A landscape with many valleys, sampled at points; each row gives a point and its height.
From any point a ball takes the steepest step (drop divided by distance) to one of its 6 nearest points. It stops when none of these is lower. Distance is the straight distance between rows; heights are no part of it.
kazaz: 75,110,122,123,81,84,86,107,102,114,108,98,134,109,110,92,95,126,85,99,67,67,86,108,83,96,84,106,99,113,96,110,109,127,91,147  (h 43.7)
Tiroz: 112,91,106,110,123,84,113,104,89,90,101,89,128,100,94,81,96,104,98,88,113,86,133,76,97,101,80,94,96,85,123,90,105,107,90,101  (h 32.8)
vum: 112,83,95,103,131,95,98,98,97,82,89,87,123,105,84,86,114,87,111,106,113,77,146,60,88,127,89,82,115,78,128,87,93,101,76,87  (h 37.7)
pufer: 124,100,77,110,106,94,89,104,104,98,65,71,102,103,94,100,116,68,101,123,88,122,122,64,118,119,112,98,118,86,129,88,76,98,78,76  (h 26.8)
gar: 76,95,101,90,96,97,84,83,109,85,100,152,63,116,106,121,78,125,89,97,93,92,69,136,97,120,135,69,99,107,53,115,100,119,106,110  (h 38.0)
Vopuv: 134,96,82,113,111,109,87,96,102,84,77,79,87,93,91,100,116,55,109,127,90,102,128,73,105,132,96,102,109,84,136,78,86,79,91,72  (h 34.6)
mup: 62,113,121,124,78,96,63,110,116,109,99,107,116,107,119,92,89,124,99,114,66,102,72,130,90,81,105,96,123,112,83,130,102,116,86,152  (h 80.3)
Mevag: 97,103,94,101,85,93,102,98,127,125,73,99,114,129,110,100,80,111,74,101,81,95,97,112,89,109,135,104,121,111,90,131,120,117,98,96  (h 34.3)
Kov: 122,111,89,107,111,122,112,91,87,96,91,65,100,94,87,77,109,92,136,102,95,120,117,66,120,74,96,129,96,84,141,65,82,86,106,92  (h 3.8)
Bosi: 116,107,106,90,96,92,95,99,111,91,108,105,81,126,116,113,102,61,91,108,82,86,129,100,106,138,124,62,121,91,109,109,123,99,105,64  (h 34.4)
pefiv: 57,116,116,114,86,110,60,120,126,125,102,101,130,94,130,105,99,125,104,109,90,119,55,120,103,71,112,110,109,118,84,122,80,113,92,155  (h 55.5)
Zav: 59,95,113,99,89,105,66,104,105,92,114,139,98,82,110,102,81,135,89,99,107,98,63,128,84,98,97,110,92,114,70,111,105,136,105,127  (h 35.2)
munut: 62,96,112,102,98,92,78,88,103,80,119,155,84,98,104,108,77,135,83,97,90,82,61,139,84,114,101,93,97,117,62,99,109,130,92,114  (h 35.1)
Fili: 74,109,96,81,94,120,101,81,117,115,93,142,72,114,119,141,84,107,90,109,119,110,69,135,111,108,131,98,103,95,64,111,97,74,117,101  (h 40.5)
fefep: 58,110,122,109,109,94,77,103,89,82,113,140,78,82,91,106,85,141,100,99,110,96,80,113,90,109,81,94,88,104,78,87,113,140,85,118  (h 34.1)
bega: 73,109,118,110,96,87,89,114,104,111,106,96,133,101,108,88,96,131,99,95,91,93,93,114,87,75,73,107,108,114,99,113,98,112,96,130  (h 43.1)
kor: 82,93,98,77,87,111,106,99,99,109,95,105,96,98,112,98,100,119,110,100,117,121,82,119,119,92,107,124,92,119,87,114,96,83,124,112  (h 40.3)
Buse: 114,91,86,115,121,96,75,88,91,76,96,81,107,92,92,111,116,52,111,123,98,98,155,68,92,112,75,79,97,87,140,77,85,84,77,95  (h 43.2)
mapud: 128,106,89,91,98,112,100,101,102,91,105,105,74,108,97,110,115,48,84,110,95,104,118,103,114,118,111,91,108,94,108,96,91,86,109,52  (h 35.9)
Sidel: 87,95,107,103,87,79,94,101,109,94,88,107,103,132,113,95,65,112,71,92,77,79,84,133,83,124,113,102,100,96,78,127,121,137,101,106  (h 41.8)
nelu: 119,89,86,112,134,97,93,99,79,104,93,81,138,102,88,82,101,114,115,71,96,67,131,60,89,89,72,75,75,84,131,83,95,117,73,110  (h 30.4)
seput: 93,105,96,99,64,111,83,117,125,133,82,103,120,114,114,107,81,109,92,104,83,115,74,126,93,74,124,100,119,127,88,132,96,92,101,126  (h 35.6)
zin: 125,81,113,103,119,102,108,81,85,66,130,100,96,81,92,99,93,77,109,91,104,81,150,88,79,114,64,87,88,90,120,85,99,94,89,80  (h 41.1)
para: 126,113,79,90,69,108,111,87,105,146,53,90,97,110,90,127,97,94,59,112,84,139,84,108,86,100,155,116,121,113,81,116,138,88,107,71  (h 18.7)
vaka: 78,83,137,93,114,92,93,111,80,99,122,118,98,101,95,97,79,125,98,92,106,79,92,98,85,116,68,106,81,95,93,87,130,122,91,116  (h 29.1)
guved: 88,97,97,105,96,80,97,105,112,96,98,82,132,104,111,87,94,110,93,99,83,77,108,99,90,107,103,97,116,108,101,120,101,117,106,108  (h 45.4)
fod: 117,78,116,107,122,77,103,114,78,87,116,104,112,107,75,90,84,107,100,76,101,79,116,83,74,115,63,90,68,75,115,86,120,119,56,113  (h 21.7)
pagi: 116,84,98,125,138,81,101,100,76,93,109,94,125,109,69,91,99,112,86,88,96,83,140,67,75,114,66,76,89,80,121,92,103,118,58,103  (h 26.6)
vebat: 90,94,88,101,89,90,100,113,110,122,96,88,130,106,115,100,84,119,100,103,82,83,94,105,102,92,107,111,108,114,96,129,102,107,108,124  (h 43.3)
lero: 102,105,100,88,88,100,117,95,108,122,80,84,111,113,101,106,93,96,98,107,107,119,82,109,116,103,132,105,112,99,83,122,102,88,113,94  (h 15.7)
Nof: 121,104,83,100,126,99,113,105,82,86,78,78,119,90,91,89,118,102,113,88,117,93,138,63,114,74,100,107,98,84,143,82,79,97,97,110  (h 28.3)
reziz: 118,100,86,96,62,110,112,94,117,132,73,82,106,105,104,109,100,103,83,106,90,134,72,107,101,98,143,122,118,121,79,118,111,91,106,86  (h 5.2)
bom: 121,101,115,97,111,113,115,98,80,78,131,101,88,87,96,97,111,73,126,86,107,89,134,92,100,85,70,112,100,99,115,78,83,70,104,83  (h 45.6)
nubo: 93,99,115,102,91,104,109,116,101,113,111,94,136,82,99,86,103,127,112,91,107,92,89,87,109,53,86,116,89,113,113,97,96,108,100,127  (h 28.5)
dof: 108,79,128,105,133,100,100,119,70,105,131,81,105,85,70,91,93,114,131,76,126,65,99,79,95,96,57,80,55,75,108,69,109,116,62,118  (h 12.2)
pavop: 69,104,104,80,95,105,80,81,118,89,113,147,71,89,111,116,87,129,86,97,105,106,73,139,96,106,122,86,87,107,55,99,99,114,109,125  (h 37.4)
bap: 119,129,81,88,79,113,119,98,106,112,78,108,69,112,110,126,111,64,88,108,92,116,97,113,106,115,144,93,111,105,73,114,104,72,104,68  (h 30.1)
rukiz: 112,106,88,115,115,104,106,110,87,108,95,86,141,85,80,88,101,138,107,60,106,57,106,50,98,56,70,85,79,95,140,76,75,108,93,127  (h 19.8)
toma: 108,117,96,81,78,118,120,89,109,133,75,122,39,118,105,151,120,99,98,106,129,133,74,130,93,108,123,103,101,100,69,102,97,74,105,115  (h 30.9)
fuli: 90,95,106,88,105,88,108,103,103,84,109,109,73,120,109,100,97,86,101,97,92,98,99,109,103,114,120,93,118,88,80,123,112,88,110,83  (h 36.2)
bafim: 122,95,89,101,120,96,112,102,101,100,98,79,133,94,91,88,115,102,101,95,103,96,120,79,109,89,96,106,108,97,128,89,89,104,94,106  (h 38.8)
tovuv: 76,97,119,105,94,91,77,103,79,92,115,123,107,92,90,102,79,141,85,100,83,72,78,124,77,117,88,116,93,108,84,97,111,141,89,126  (h 32.9)
Rimi: 62,107,126,80,109,114,105,109,86,97,127,112,109,68,100,87,105,124,128,89,142,118,82,107,122,86,78,103,70,108,96,76,101,91,107,116  (h 46.4)
Gamod: 97,97,108,115,108,84,102,104,99,106,94,89,132,103,103,88,101,123,94,93,96,88,111,91,95,93,89,105,101,100,114,104,99,129,95,125  (h 34.9)
Vosu: 88,105,109,93,107,117,110,104,89,103,117,96,125,84,91,81,96,133,120,98,133,95,93,85,105,71,78,111,88,116,107,90,88,96,131,115  (h 43.0)
Ruveb: 99,77,86,124,146,74,88,94,85,92,79,85,123,99,82,79,110,83,100,97,103,78,137,73,74,99,72,68,84,75,122,80,91,116,63,110  (h 30.8)
kal: 98,115,87,91,66,105,107,85,105,140,63,100,85,107,105,115,91,103,80,109,92,125,62,129,100,95,141,111,107,117,73,136,115,81,114,98  (h 15.1)
nen: 126,105,93,110,99,114,94,92,105,112,76,85,92,124,96,98,120,48,92,130,87,123,109,82,117,124,127,96,114,95,115,94,101,90,99,62  (h 34.2)
mova: 56,103,117,108,87,107,63,111,100,72,130,156,88,90,103,107,94,124,88,95,90,93,76,130,74,109,102,96,100,119,79,91,109,147,77,132  (h 35.4)
soz: 103,108,83,80,85,88,104,104,115,120,63,110,94,132,117,116,93,88,55,115,81,112,101,109,90,124,161,88,131,113,81,122,138,105,107,61  (h 28.8)
Daki: 56,104,107,85,100,107,87,94,107,98,104,128,95,83,102,99,97,124,98,98,126,114,72,127,105,95,99,110,82,105,78,109,93,103,120,116  (h 42.9)
vever: 116,86,112,99,134,89,105,105,88,78,110,93,86,101,92,95,95,84,109,86,110,87,138,94,91,116,67,83,92,80,108,84,110,102,88,90  (h 39.1)
lota: 93,89,118,122,94,75,94,119,92,115,104,92,133,106,100,91,103,133,78,102,73,68,87,88,76,106,68,97,89,100,109,100,116,134,83,147  (h 34.0)
Rad: 108,107,99,86,106,115,131,100,97,81,115,104,85,112,109,108,102,64,101,90,102,100,113,126,124,112,94,92,106,93,94,101,104,85,112,75  (h 6.9)
Dod: 94,96,122,103,100,99,105,115,84,121,118,84,121,81,80,84,97,137,116,77,90,83,100,79,105,66,62,86,67,89,119,83,90,118,85,127  (h 18.9)
Sopi: 66,101,123,86,105,102,96,111,93,99,120,114,101,90,96,90,98,136,114,95,129,101,85,98,106,82,84,107,87,102,95,94,101,96,114,118  (h 42.1)
fam: 117,115,92,82,85,112,124,108,102,103,103,96,77,116,100,109,128,65,105,104,99,111,110,108,116,118,117,98,112,103,86,104,108,73,110,66  (h 28.2)
dekun: 106,75,119,120,118,94,106,116,74,101,112,84,133,101,72,76,82,128,96,83,94,69,100,80,90,97,51,86,60,84,111,79,112,133,78,127  (h 16.9)
tob: 107,113,89,86,79,115,115,92,110,134,67,107,68,124,103,131,111,105,74,106,105,130,63,134,101,108,141,102,117,104,68,125,112,84,118,90  (h 21.0)
dupet: 114,100,78,96,74,112,109,99,99,127,73,68,125,100,109,88,98,113,95,98,88,129,83,104,114,90,127,130,108,122,109,112,91,87,108,96  (h 21.1)
Fak: 77,103,107,95,97,97,100,116,102,120,109,98,132,76,99,101,98,136,104,101,115,95,84,100,100,67,79,117,99,115,104,103,90,105,115,127  (h 31.2)
Radup: 117,87,102,111,123,105,99,97,75,83,98,92,103,84,93,96,106,77,107,85,105,92,153,85,96,93,78,92,96,78,131,72,97,94,86,87  (h 42.2)
Rut: 93,90,115,98,116,95,115,104,83,99,105,96,121,83,87,86,105,116,113,98,104,98,109,75,110,80,84,104,88,89,108,80,96,85,103,107  (h 43.5)
lefu: 71,107,128,124,77,96,62,105,106,98,117,113,105,105,110,97,92,129,84,110,68,86,69,127,82,116,90,110,106,130,85,111,109,124,83,147  (h 46.8)
Nir: 125,111,102,112,94,114,107,90,93,82,106,79,85,88,96,88,117,57,126,112,99,109,122,69,116,112,96,123,107,89,119,83,80,78,99,72  (h 38.6)
Fev: 113,99,88,101,107,104,109,101,100,89,93,87,97,103,109,92,107,77,107,108,93,107,113,90,123,112,114,106,119,90,111,86,100,93,101,78  (h 43.6)
bese: 73,112,101,82,100,101,97,91,113,106,96,144,70,122,104,139,89,114,100,95,107,106,71,136,95,122,139,74,108,99,55,120,106,92,119,93  (h 42.5)
kubom: 111,97,86,116,116,87,107,95,107,96,91,77,134,102,92,75,112,112,86,91,80,80,125,80,98,94,102,93,109,92,116,105,95,123,86,110  (h 42.4)
dalep: 76,119,91,84,89,121,109,93,106,123,82,123,65,108,107,115,97,102,102,110,124,125,75,126,109,104,114,97,99,97,72,112,93,83,127,98  (h 35.0)
Sibup: 100,97,120,91,114,113,124,100,80,94,125,93,94,82,94,92,117,97,130,88,127,114,114,93,112,70,63,113,79,103,117,80,87,79,98,98  (h 37.6)
dabu: 79,112,89,87,75,109,113,104,116,121,97,116,96,108,115,116,90,107,90,110,114,114,67,119,106,96,126,104,93,104,77,120,97,94,128,104  (h 28.9)
meza: 72,101,131,92,106,86,89,112,106,87,128,134,93,87,102,93,88,121,94,89,118,99,76,112,99,98,81,104,90,105,80,97,111,124,104,115  (h 32.5)
sufug: 128,119,94,105,86,125,113,75,105,81,114,82,73,63,90,87,121,68,127,101,109,112,121,71,111,90,80,121,98,100,114,74,83,80,116,54  (h 44.1)
rifak: 122,96,76,105,98,75,110,112,111,105,78,86,129,113,114,82,104,94,91,111,93,96,109,81,106,115,130,92,110,96,116,114,102,120,101,92  (h 14.7)
toki: 82,103,102,117,73,72,83,103,117,99,93,110,114,113,107,93,83,121,82,106,69,78,70,127,81,109,95,106,109,104,89,123,117,125,97,135  (h 58.7)
balek: 55,104,104,121,88,117,64,105,115,87,119,130,104,68,111,109,102,126,103,87,108,114,72,134,90,81,114,95,85,122,74,105,88,110,94,140  (h 44.2)
bab: 87,99,103,97,78,90,100,102,120,115,98,103,111,115,128,94,89,117,83,103,77,92,72,122,90,99,116,99,111,123,82,128,111,112,100,118  (h 42.8)
nuga: 70,107,92,107,71,102,82,108,121,121,92,100,117,89,120,107,103,118,101,109,102,106,64,125,106,75,101,107,113,132,84,130,82,87,109,135  (h 1.5)
Tisi: 121,109,70,104,84,119,108,93,100,116,74,74,95,109,94,105,117,85,89,107,85,142,90,90,105,103,139,117,110,101,93,98,100,92,102,78  (h 27.3)
mebi: 97,86,106,104,107,86,109,99,96,95,97,94,114,95,100,83,89,109,106,96,98,93,112,94,92,98,87,107,98,91,95,101,116,102,112,101  (h 10.0)
gelig: 100,83,101,111,87,76,89,108,100,96,95,109,117,115,115,92,94,117,81,96,73,74,94,102,78,122,95,110,94,102,101,116,116,146,90,125  (h 41.9)
gitu: 94,103,93,87,86,84,104,104,120,97,93,116,97,122,112,102,88,97,78,102,79,97,87,120,92,113,132,100,111,102,76,136,115,109,110,95  (h 28.7)
vopu: 134,71,92,114,110,100,86,95,94,72,121,95,102,84,88,105,105,56,110,107,110,84,158,103,96,125,84,83,96,95,126,90,91,93,98,61  (h 40.0)
mam: 111,88,124,102,129,100,110,111,69,91,126,91,112,92,84,90,92,96,134,74,125,82,117,87,91,85,56,92,78,76,115,83,103,101,83,110  (h 5.1)
Rizes: 67,114,103,87,67,107,79,108,127,108,110,126,105,93,103,124,95,121,99,102,110,120,68,138,101,85,126,106,102,129,78,134,91,94,111,128  (h 43.9)
voro: 115,101,62,114,132,86,100,92,99,88,80,84,130,106,87,86,120,101,110,109,95,97,128,64,92,93,92,90,108,93,133,75,73,102,82,88  (h 30.3)
Puvi: 76,101,95,81,80,112,97,113,126,117,95,122,96,86,114,106,97,111,95,106,118,124,62,128,111,87,112,107,100,123,75,124,83,80,125,124  (h 35.5)
lav: 81,103,95,87,80,101,86,108,123,108,85,112,91,117,113,123,83,116,82,106,104,108,56,135,94,92,141,95,107,109,73,126,106,91,116,112  (h 36.8)
Tis: 121,73,76,107,112,93,72,94,109,68,95,100,92,79,93,98,112,66,105,128,96,92,168,84,94,132,80,77,96,92,134,89,72,80,86,66  (h 40.1)
mol: 133,115,77,103,125,104,103,77,92,95,75,54,105,105,85,94,125,93,108,111,96,114,108,74,115,90,112,114,108,92,134,82,68,93,96,81  (h 8.7)
gub: 102,97,92,90,103,99,115,107,102,100,84,94,114,103,103,86,91,89,96,99,96,100,105,91,113,108,107,110,115,100,103,109,104,111,115,81  (h 30.6)
Batig: 130,94,64,126,126,103,78,78,93,83,75,84,105,86,96,107,122,64,110,148,98,102,138,59,97,108,101,92,108,76,148,83,69,78,78,88  (h 40.6)
bepe: 125,100,91,94,113,91,99,96,106,80,102,82,102,95,105,89,111,58,97,113,93,94,123,82,101,127,102,102,117,92,123,89,92,80,102,69  (h 36.9)
Bala: 87,94,119,92,110,80,114,93,97,83,104,98,94,110,119,89,91,104,99,105,108,91,111,111,110,107,89,97,94,95,89,107,124,113,101,99  (h 31.5)
zal: 109,107,88,85,87,102,103,106,112,118,76,99,78,116,105,111,107,85,73,110,88,109,92,111,95,125,146,83,120,108,91,125,118,83,98,74  (h 25.5)
Mul: 138,118,80,107,86,117,102,89,109,113,80,73,98,108,102,98,114,83,114,114,87,136,87,80,129,87,116,127,107,100,109,87,72,90,101,74  (h 33.5)
nibeg: 90,112,97,109,65,91,84,108,119,126,82,106,109,115,114,103,78,109,89,106,81,101,79,126,94,86,134,106,118,117,67,136,111,104,117,115  (h 42.3)
Sopif: 76,91,130,96,112,92,104,108,84,97,134,103,124,68,92,90,91,142,120,86,114,98,92,94,114,68,63,97,75,111,109,86,90,109,102,120  (h 27.2)
topos: 62,89,117,112,84,86,66,107,103,88,118,140,98,104,102,115,79,131,66,104,64,80,60,142,75,115,104,104,97,121,87,114,116,132,99,124  (h 39.8)
rapa: 93,105,88,89,108,99,108,101,100,87,109,117,52,127,111,132,91,76,93,98,95,84,104,130,102,126,122,69,114,96,74,122,121,91,110,76  (h 38.7)
zole: 135,89,70,100,115,117,90,82,103,75,107,87,82,71,92,104,115,51,98,116,100,94,147,99,95,118,90,109,82,94,134,78,91,82,111,56  (h 42.0)
tugof: 132,118,90,106,99,117,110,90,115,97,91,68,90,111,92,104,123,54,123,115,92,134,88,76,124,97,106,121,110,89,100,106,80,75,96,71  (h 45.3)
zomas: 112,86,95,89,115,83,109,102,103,63,122,106,84,125,111,108,89,81,98,88,93,96,125,118,96,118,97,77,114,96,87,97,122,100,102,63  (h 28.6)
rili: 108,105,83,88,76,98,106,105,106,117,73,85,116,115,112,91,92,106,82,103,99,114,97,99,119,101,134,119,118,109,103,118,108,100,115,82  (h 15.0)
Vafop: 133,109,84,121,102,110,98,81,107,90,93,71,80,84,99,100,126,57,119,122,91,130,110,55,111,79,95,114,98,89,118,72,58,84,101,72  (h 44.0)
tuvum: 75,99,122,87,102,95,88,88,101,78,109,127,73,96,107,117,85,118,99,94,110,99,86,118,104,105,102,84,100,101,70,98,107,108,123,100  (h 37.0)
lup: 97,102,108,89,109,114,121,99,88,94,117,111,80,74,112,99,107,100,122,101,125,111,104,98,119,80,82,121,88,106,94,85,85,73,116,100  (h 61.1)
Pigu: 100,96,104,89,99,110,110,102,98,101,101,96,95,101,110,79,109,105,102,99,116,109,90,96,119,96,108,111,100,93,94,111,103,83,114,106  (h 18.8)
Gebab: 126,100,95,101,93,107,101,92,103,66,108,89,82,95,100,102,115,60,102,108,94,96,124,89,108,110,110,93,111,101,114,95,87,81,118,61  (h 38.9)
fozen: 76,99,102,89,96,81,99,96,105,99,98,116,75,113,103,101,82,106,89,99,92,94,87,121,92,117,118,88,106,99,67,110,124,118,112,96  (h 33.7)
Rakod: 135,100,79,103,89,118,106,79,113,82,107,100,70,79,104,98,118,48,112,114,91,105,114,108,113,119,103,103,99,104,115,88,82,75,109,50  (h 40.2)
Falo: 72,97,118,120,104,93,85,112,91,104,124,109,108,93,99,89,77,135,84,85,86,80,89,104,77,108,73,110,88,115,91,89,116,142,84,135  (h 31.6)
sazun: 127,118,88,101,91,122,127,83,105,98,111,84,63,92,95,104,127,62,110,97,111,130,86,99,130,94,93,123,93,98,81,91,97,66,119,73  (h 44.3)
Lat: 98,104,91,77,81,108,119,95,107,121,82,118,83,110,114,111,88,98,82,99,100,110,83,111,100,108,130,100,104,99,79,121,112,83,113,83  (h 22.4)
Meb: 122,120,97,89,76,117,117,83,114,139,78,94,76,112,86,118,119,81,74,95,92,138,76,105,101,109,143,117,120,108,78,108,108,86,111,76  (h 23.8)
kof: 66,104,108,122,72,87,68,103,108,92,100,116,116,119,110,89,87,123,85,107,57,87,57,128,73,115,110,102,122,114,84,126,119,128,82,141  (h 73.7)
dusit: 118,97,90,104,111,96,105,105,87,108,87,82,138,84,90,81,105,122,104,92,113,71,103,68,109,61,76,108,96,104,126,92,81,108,103,130  (h 31.0)
domi: 102,91,106,103,114,118,89,109,74,122,113,78,122,89,78,86,90,125,126,71,130,79,96,66,105,64,62,81,52,86,126,77,95,106,91,118  (h 15.8)
sobo: 117,106,87,96,80,116,126,98,110,115,80,86,88,111,103,100,102,107,96,114,105,136,78,100,118,91,124,116,105,112,94,113,101,87,103,90  (h 16.5)
pali: 138,122,98,99,75,126,127,72,102,126,107,96,62,111,93,116,128,71,98,97,109,137,80,105,103,106,120,101,109,112,65,95,101,75,108,76  (h 34.7)
Gozo: 114,114,88,83,88,104,120,91,110,137,71,110,86,121,99,118,95,100,65,111,101,132,75,115,85,108,161,105,120,110,76,126,128,81,116,75  (h 21.3)
zifu: 110,99,100,90,97,116,123,96,95,91,94,87,92,105,102,85,117,81,110,96,105,130,93,89,130,90,104,133,103,96,99,97,96,85,100,91  (h 48.4)
val: 115,82,99,108,121,80,93,108,95,108,98,89,145,102,82,86,98,120,104,81,96,72,125,72,89,81,87,98,89,97,121,88,97,119,92,123  (h 33.4)
dagu: 83,84,109,95,93,96,93,101,106,104,101,114,109,96,110,88,82,121,92,100,102,98,89,106,102,92,96,101,103,106,94,113,102,119,110,105  (h 33.9)
Nare: 113,97,96,89,96,102,106,98,110,110,91,96,93,122,100,98,93,79,75,105,90,113,102,99,112,112,128,97,116,105,101,115,109,90,93,79  (h 24.2)
Petek: 122,99,96,88,94,107,111,95,100,68,119,98,86,89,111,103,110,71,115,92,100,98,117,105,114,105,98,110,118,104,100,99,97,75,124,82  (h 32.3)
sef: 63,95,130,113,88,93,90,112,91,100,121,118,118,83,98,90,85,145,108,95,112,93,83,106,81,89,85,111,81,110,101,98,109,117,102,128  (h 34.5)
pegiv: 112,90,112,93,111,96,107,100,89,61,116,95,88,90,91,99,102,54,112,95,113,94,139,99,83,105,72,104,100,79,112,91,103,85,90,78  (h 41.3)
Ziz: 103,123,91,89,84,120,125,87,111,128,87,134,43,128,99,146,111,91,84,102,104,106,79,132,91,106,140,86,115,106,67,110,112,65,109,101  (h 26.7)
pepo: 74,91,138,100,114,92,109,117,73,109,144,109,96,76,94,96,84,128,124,89,128,84,86,92,96,91,53,89,67,106,105,66,113,120,82,115  (h 21.9)
fonan: 115,108,100,83,98,98,115,96,119,79,114,120,67,108,102,122,92,69,102,99,87,95,119,118,106,110,112,84,108,101,88,99,122,81,108,69  (h 24.7)
lin: 113,78,122,119,139,85,101,114,70,102,131,83,90,103,77,96,92,117,126,78,112,70,104,92,80,113,51,82,52,77,118,72,113,112,55,118  (h 16.2)
Gufa: 98,102,121,90,125,96,111,104,86,73,131,111,74,102,105,100,93,88,111,91,111,77,117,106,117,100,72,93,104,97,101,90,114,97,106,92  (h 43.4)
rov: 75,104,86,82,88,122,86,95,113,117,86,150,76,100,101,146,112,109,97,99,130,125,59,140,110,105,140,92,98,103,77,111,84,95,111,128  (h 47.4)
fiz: 98,88,98,94,102,80,108,103,96,83,96,97,99,124,105,92,96,92,99,96,99,94,119,94,94,128,90,90,112,82,100,109,128,115,97,92  (h 42.6)
vuz: 58,112,111,111,87,94,76,107,116,101,128,120,117,81,101,107,85,133,101,90,108,118,78,109,87,82,86,99,93,121,72,99,89,124,105,132  (h 37.8)
kopub: 61,105,95,90,84,114,78,99,131,103,104,126,95,85,111,111,99,117,99,97,128,121,66,133,97,92,117,106,97,122,81,114,85,110,116,134  (h 46.3)
gido: 118,80,97,128,119,76,107,104,93,110,99,92,141,111,86,96,103,122,78,93,87,65,112,70,88,90,70,98,86,92,111,86,110,120,87,139  (h 26.0)
Nuson: 114,107,88,92,73,120,120,89,113,144,73,97,93,114,95,110,122,92,91,109,99,146,61,99,107,102,134,124,114,112,88,114,110,84,112,86  (h 15.9)
bas: 73,108,93,84,80,99,82,93,113,108,80,143,81,113,115,109,69,118,74,93,79,94,73,132,76,108,131,86,110,95,74,127,120,109,116,94  (h 39.5)
rur: 87,111,95,87,99,88,111,84,108,112,81,121,67,127,110,127,75,93,85,90,85,104,96,119,91,125,140,69,125,95,67,133,114,103,104,80  (h 45.7)
nota: 84,97,119,93,96,108,114,112,97,111,119,104,115,78,100,82,96,138,113,94,103,88,101,85,102,76,68,109,85,102,107,85,99,110,103,117  (h 4.4)
labo: 102,105,95,86,83,107,130,96,104,107,100,104,73,101,101,103,105,89,107,93,110,127,74,126,118,97,104,113,91,102,72,104,93,74,122,96  (h 39.6)
govu: 82,108,94,83,94,99,110,97,111,100,98,116,83,97,110,95,95,91,101,100,108,109,79,113,118,107,123,109,104,103,77,121,105,90,113,90  (h 28.4)
ninef: 98,83,103,108,117,96,111,103,76,108,110,84,129,94,92,92,95,120,109,74,111,90,123,70,103,73,66,103,71,90,120,86,91,110,91,114  (h 22.6)
Dopi: 133,117,82,107,121,102,98,91,97,84,89,76,99,93,94,97,118,70,112,121,95,125,128,70,110,100,107,107,110,82,138,85,88,77,105,82  (h 27.1)
Tora: 100,95,115,99,109,90,114,104,98,81,115,97,87,118,108,93,104,93,108,103,100,94,125,106,108,106,88,101,112,95,96,93,116,89,112,90  (h 33.3)
zuse: 84,88,138,99,122,90,90,107,75,106,125,111,90,84,100,89,87,137,114,90,111,90,87,105,90,95,57,103,90,91,89,91,117,122,83,115  (h 29.0)
zuze: 120,86,83,98,110,90,85,93,109,67,95,98,90,105,97,105,106,47,89,120,92,100,153,96,104,135,106,80,108,94,123,88,90,89,98,63  (h 38.3)
feb: 114,82,107,100,123,103,112,100,73,78,131,92,92,88,82,107,99,69,129,82,112,78,145,95,100,91,58,86,84,90,138,78,104,82,86,81  (h 43.8)
Nisi: 114,96,81,96,104,86,100,115,105,92,91,88,90,110,113,97,108,63,92,128,83,109,121,81,107,129,107,85,118,73,126,106,101,87,94,67  (h 34.8)
vep: 122,102,78,109,130,102,106,110,87,98,88,72,136,95,82,91,113,123,110,82,109,80,127,64,106,68,98,100,99,97,141,76,82,107,96,115  (h 27.8)
dip: 100,92,122,97,107,101,108,109,75,109,111,87,107,86,84,92,105,100,129,88,119,97,122,76,109,76,80,106,81,87,122,76,103,94,101,105  (h 22.9)
Giv: 121,96,92,109,102,108,89,85,89,66,111,88,86,81,104,102,111,58,104,111,105,90,147,98,96,106,70,97,98,99,141,75,72,69,95,66  (h 42.7)
nas: 109,95,97,100,101,101,92,112,99,117,97,66,133,101,105,97,109,110,108,108,100,90,98,94,118,71,92,125,109,125,110,109,80,100,111,120  (h 39.7)
zefi: 76,94,136,87,107,108,105,122,73,110,133,91,107,76,89,87,90,125,145,84,132,108,87,91,117,72,52,91,62,97,103,76,83,101,90,118  (h 29.2)
Dubuf: 125,117,73,116,117,103,82,75,97,92,68,51,89,89,91,94,131,71,114,136,85,111,115,51,105,104,90,116,107,78,142,66,63,88,92,76  (h 31.1)
tak: 107,103,87,96,90,78,115,110,105,103,76,95,102,120,107,99,97,85,82,112,88,104,111,90,104,129,132,93,118,105,98,110,116,114,104,77  (h 30.5)
guti: 120,82,96,124,123,90,90,100,92,69,97,93,100,90,92,87,106,72,112,102,102,82,151,82,79,118,81,82,109,74,124,88,89,95,75,75  (h 41.6)
Bimo: 126,81,117,108,123,100,96,98,80,77,130,99,97,86,84,108,104,69,101,81,114,69,145,92,76,112,65,82,87,87,112,80,94,99,74,71  (h 41.2)
fedob: 85,122,106,112,88,96,84,112,108,116,106,71,135,101,111,92,106,132,106,101,88,89,82,102,110,59,93,103,106,112,99,109,88,110,94,148  (h 41.4)
pibov: 120,115,68,126,125,119,100,84,89,99,78,71,108,92,83,88,128,78,115,115,102,103,115,48,96,80,95,112,96,73,139,78,75,88,88,95  (h 21.5)

Where does a ball stop that starts at each point below?
gelig | mam
gar | reziz
guti | Kov
lefu | nota
bese | reziz
mova | nota
bas | reziz
rov | reziz
sufug | Kov

Call two points neighbours if one is among the 6 nearest of the other. Go from one point of each pair to the other, from neighbour to neighbour, staying as low as possible. Name the highest point that can't be avoided.
mam and nuga | Puvi
reziz and Kov | Tiroz
mam and Kov | Nof
rifak and reziz | rili
mam and nota | Dod
